A landscape with many valleys, sampled at points; each row gives a point and its height.
From any point a ball takes the steepest step (drop divided by distance) to one of its 3 nearest points. It stops when none of these is lower. Distance is the straight distance between rows; heights are no part of it.
z_544: 111 78 112 83 102 113 106 80 82  h=54.5
z_60: 79 126 117 60 130 82 55 140 121  h=35.5
z_70: 49 105 98 97 114 73 102 105 86  h=18.7
z_962: 74 89 117 39 130 90 79 99 82  h=41.3
z_158: 109 70 89 106 83 121 125 77 90  h=45.0
z_621: 131 76 118 74 111 122 93 50 78  h=61.5
z_69: 76 76 91 106 81 103 122 78 78  h=39.0
z_722: 72 151 90 115 113 60 75 116 113  h=47.0
z_217: 71 154 98 96 114 62 66 123 115  h=49.1
z_944: 112 103 65 154 57 104 117 109 121  h=23.6
z_891: 75 84 106 72 112 96 109 93 86  h=37.1
z_488: 80 100 96 107 98 85 108 102 96  h=15.6
z_769: 105 84 114 91 110 106 109 102 100  h=62.8
z_126: 105 93 122 66 126 105 98 99 92  h=53.1
z_108: 128 102 129 91 119 114 98 118 109  h=67.8
z_358: 120 86 132 57 125 109 86 71 78  h=59.6
z_696: 52 100 85 113 88 79 112 91 85  h=29.3
z_768: 82 126 112 84 124 83 71 140 115  h=33.8
z_369: 59 96 114 62 126 83 85 111 84  h=40.9
z_134: 105 89 94 123 96 112 116 103 104  h=38.6
z_344: 127 68 105 95 92 128 104 64 83  h=51.6
z_606: 134 82 92 123 72 133 127 99 112  h=22.1
z_573: 84 132 97 118 107 79 93 117 112  h=34.2
z_306: 59 116 114 52 136 81 66 122 106  h=40.2
z_111: 142 76 118 89 105 129 109 83 91  h=54.2
z_648: 127 91 122 91 118 111 102 106 103  h=64.5
z_874: 66 83 112 59 120 87 92 90 74  h=39.9
z_88: 135 97 86 147 77 118 121 114 123  h=19.8
z_258: 72 100 76 125 78 88 120 98 97  h=41.5
z_582: 141 81 110 109 97 129 118 86 108  h=52.8
z_52: 95 106 68 151 63 103 116 101 109  h=27.7
z_949: 60 122 100 103 110 71 98 110 97  h=10.9
z_850: 95 91 92 127 78 102 118 102 104  h=47.9
z_526: 128 66 60 123 35 143 135 96 91  h=24.1
z_813: 97 86 126 48 128 104 79 83 82  h=60.6
z_719: 112 100 130 68 130 105 84 121 110  h=55.0
z_381: 150 99 126 107 118 121 104 117 115  h=72.5
z_555: 147 78 130 69 114 133 73 47 80  h=60.8
z_446: 149 88 135 69 126 128 89 83 90  h=61.6
z_910: 116 126 66 160 69 88 110 101 128  h=23.5
z_61: 76 86 116 60 128 92 94 88 73  h=40.3
z_738: 104 107 104 115 107 91 103 119 109  h=60.5
z_104: 142 106 116 123 108 113 106 124 120  h=75.2
z_157: 82 143 38 148 64 66 98 82 112  h=30.5
z_486: 149 87 140 61 133 125 83 105 110  h=63.3
z_872: 79 120 71 138 82 78 106 96 108  h=33.1
z_229: 76 112 46 147 51 87 114 91 101  h=41.4
z_760: 77 96 126 56 128 91 86 106 91  h=42.8
z_440: 101 148 65 148 86 75 97 100 121  h=23.7
z_871: 80 80 104 91 100 93 111 84 83  h=32.4
z_303: 134 89 74 148 56 128 125 105 117  h=17.0
z_552: 134 64 84 103 63 142 119 71 87  h=47.8
z_676: 100 101 129 60 134 96 84 108 97  h=47.3
z_62: 70 127 115 79 124 79 75 134 111  h=27.4
z_265: 90 89 68 135 57 109 125 93 100  h=30.3
z_502: 115 84 59 143 43 123 131 104 109  h=19.7
z_798: 69 124 105 93 118 71 80 124 101  h=18.2
z_322: 73 148 59 136 78 61 95 89 112  h=18.3
z_565: 131 100 139 65 130 116 86 120 111  h=61.1
z_804: 94 130 108 103 119 76 81 128 115  h=35.4
z_521: 122 99 96 135 86 115 125 105 115  h=26.0
z_987: 81 105 127 50 132 94 74 123 101  h=43.5
z_347: 67 84 48 138 45 99 127 87 86  h=43.3
z_576: 101 94 93 114 94 98 114 101 94  h=37.5
z_778: 121 86 127 65 126 110 90 97 95  h=56.9
z_665: 122 79 103 110 83 121 119 86 91  h=48.1
z_16: 47 110 54 136 64 75 112 88 95  h=50.9
z_610: 138 81 136 54 125 123 70 61 72  h=60.3
z_312: 101 111 126 67 131 97 70 134 116  h=62.0
z_45: 95 136 63 151 69 77 107 100 117  h=15.4

Two balls start at each pair of points below. Name the first point that both come to, or write -.
z_134, z_108 -> -
z_760, z_962 -> z_874
z_217, z_768 -> z_798

For each start below, name the point where the ball stops.
z_555 -> z_488
z_62 -> z_949
z_258 -> z_488
z_804 -> z_949
z_126 -> z_488
z_719 -> z_488
z_16 -> z_45
